Each row is a point on a landscape with many valleys, with its height.
From any point a ball rolls to the lowest of the 4 points nearest to it. It stops when none of these is lower. Distance is the straight distance between rows; heights are no part of it.
J_417 h=536: [ 61 184 118 151 152  82  87 127 119 142 135 154 132 136 116 148 142 103
 141]
J_844 h=501: [197 107 179 145 122 188 179 130 164 138 135 114 120 143 165 101  93 176
 100]
J_421 h=494: [220 113 199 161 102 231 154 150 166 119 130 134 129 122 197 130 102 187
  81]
J_409 h=154: [162 109  94 114  75 107 123  78 142 147  72 110 148 142 103 129 132 138
  88]
J_286 h=213: [169  97  87 100  63 116 113  85 127 139  56  95 143 143  84 140 139 129
  86]
J_383 h=308: [152  83 135 105 155 147 142 138 123 128 148 125 109 121  94  88 112 133
 164]
J_711 h=586: [ 74 201 162 147 197 136 121 151 110 117 168 145 137 159 143 145 143 130
 175]
J_716 h=373: [ 95 132  83  95 121 101 109 130 112  91 135 128 117  93 103 143 144  87
 143]
J_484 h=92: [148 138 145 124 138 136 149 113 149 137 139 118 125 142 131 111 105 150
 126]
J_64 h=448: [186  36  93  88  86 143 126 113 101 124  95 103 123 112  75 103 116 129
 143]
J_981 h=330: [164 155 186 176 131 165 150 141 164 139 132 132 135 150 202 143 111 170
  87]
J_316 h=261: [121 162 159 205 121 122 124 124 144 188 120 142 141 148 188 143 119 144
  90]
J_19 h=486: [ 72 174 124 126 167 108 111 127 125 119 158 142 122 132 119 143 133 110
 157]
J_207 h=93: [144 111  84  95  83 108 108 102 128 116  84 108 134 125  86 142 143 112
 110]
J_400 h=141: [172  94 168 121 147 168 168 145 134 135 145 127 115 148 126  86 100 158
 142]
J_244 h=553: [ 94 120  67  84  99 101 128 151  83  78 116 114 112  85 112 163 173  68
 128]
J_996 h=659: [123  27  96  88 140 130 122 161  84  92 132 136 104  76 105 104 128 106
 178]
J_691 h=441: [172 138 185 148 139 185 167 139 143 135 142 118 134 152 169 113 104 170
 122]
J_365 h=267: [173  65 129 103 132 144 146 119 119 133 132 118 115 125  92  83 103 145
 153]
J_958 h=375: [ 99 164 123 123 142 107 120 116 137 137 136 135 133 145 118 133 123 133
 136]
J_919 h=558: [105  80  94  92 140 127 132 159  91  90 152 123  99  76 101 112 144  89
 172]
J_448 h=470: [ 94 177 142 172 137  88 107 119 135 180 122 148 144 154 142 138 129 133
 115]
J_567 h=193: [165 125 151 130 121 137 152  97 163 148 125 120 125 148 147 117 101 161
 102]
J_698 h=490: [ 96 141 113 108 156 120 122 125 129 110 152 128 121 122 104 128 128 112
 152]
J_287 h=405: [107 180 157 152 154 124 126 126 138 151 139 137 138 160 157 135 122 148
 132]
J_839 h=251: [192  88 134 123  98 146 160  91 150 144 122 108 126 144 132  99  95 158
 102]
J_534 h=500: [ 92  64  85  89 127 117 146 176  63  75 151 126 100  53 125 119 156  71
 160]
J_997 h=238: [145 127 105 140  77  86 115  87 153 166  76 125 154 149 120 131 131 140
  71]
J_391 h=62: [184  94 100 103  78 126 141  75 145 140  86 102 139 138 102 114 119 145
  94]
J_187 h=66: [ 98 137  78 104  96  91  92 124 118 112  97 122 131 118  91 153 152  95
 116]
J_157 h=374: [144  77  94  95 116 134 120 128 110 107 119 111 116  99  78 114 126 108
 154]
J_303 h=150: [159 131 174 198  97 141 128 123 180 185 111 140 134 135 200 159 111 157
  59]
J_68 h=528: [ 50 205 144 192 174  97  96 145  98 175 144 163 146 155 140 154 144 114
 151]
J_628 h=530: [ 64 151  95 105 147 104 107 139 111  84 159 135 117  91 114 147 149  84
 164]
J_229 h=204: [126 132  91 125  94  92 104  96 139 144  81 127 147 142  96 144 135 122
  96]
J_680 h=195: [ 84 146  78 112 102  81  88 133 115 109 105 139 130 110 103 160 166  79
 120]
J_328 h=428: [144 167 186 154 156 165 150 144 142 124 144 120 136 164 171 121 118 165
 131]
J_257 h=419: [192 137 197 170 122 200 152 144 168 128 127 126 131 131 202 141 110 178
  88]
J_410 h=333: [123 152 164 126 170 157 146 144 131 119 162 121 131 151 131 111 123 147
 161]
J_811 h=482: [ 74 194 141 163 165 105 104 132 117 150 142 150 138 155 140 145 134 122
 146]
J_278 h=250: [149 139 145 165 103 114 129 104 167 171 108 134 138 146 164 132 110 156
  77]
J_589 h=438: [117 106 141 107 176 151 136 156 119 111 166 130 111 117 104  93 122 120
 180]
J_237 h=147: [ 62 157  75 108 119  79 105 147  95  78 137 141 120  85 126 173 177  62
 133]
J_331 h=673: [ 88  59 114  94 180 132 126 178  87  89 172 148  95  67 127 106 139  98
 191]
J_665 h=215: [167  98 120 108 115 136 143  98 140 138 129 114 124 134  95 101 106 146
 125]
J_633 h=214: [146 156 175 204 111 144 125 128 165 182 118 144 136 143 198 156 107 160
  75]
J_221 h=488: [133 167 197 151 182 189 154 177 106  99 163 130 151 161 161  94 135 148
 170]
J_255 h=225: [146 127 114 116 111 108 129  91 153 146 112 121 141 142 112 118 118 148
 112]
J_466 h=70: [ 81  96  76  84 121 114 148 166  74  66 148 122 110  59 130 141 169  60
 147]
J_397 h=493: [101 153 167 119 196 168 135 169 109  99 182 128 122 145 121 106 135 123
 196]
J_561 h=607: [ 45 182 100 126 153  83  88 144 112 107 151 159 123 105 119 159 157  80
 154]
J_177 h=249: [ 84 154 101 114 127  87  96 114 130 123 124 141 135 120 102 147 143 109
 132]
J_922 h=280: [216  44 123 111  90 154 160  85 137 149 109 114 129 132 103  88  88 160
 120]
J_395 h=325: [136 159 169 170 137 129 139 125 157 157 126 133 136 156 172 132 118 155
 102]
J_460 h=192: [130 128  84 109  78  89  92 109 120 133  62 114 135 134  81 160 157 105
  90]

For each start below, name every point that the ball comes to, in order.
J_331 | J_589 > J_383 > J_400 > J_484
J_698 | J_177 > J_187
J_421 | J_981 > J_633 > J_303
J_68 | J_448 > J_316 > J_303
J_19 | J_958 > J_177 > J_187
J_257 | J_981 > J_633 > J_303
J_997 | J_409 > J_391
J_64 | J_665 > J_484

For each start below, name the point where the ball stops.
J_417 | J_187
J_365 | J_484
J_221 | J_484

Call two points neighbours if one is among the 4 nearest of the other. Go from one point of each pair to the other, from neighbour to neighbour, staying as low as possible. Name the highest point that can't be avoided.
J_207, J_466 | J_716
J_207, J_237 | J_680
J_237, J_303 | J_278
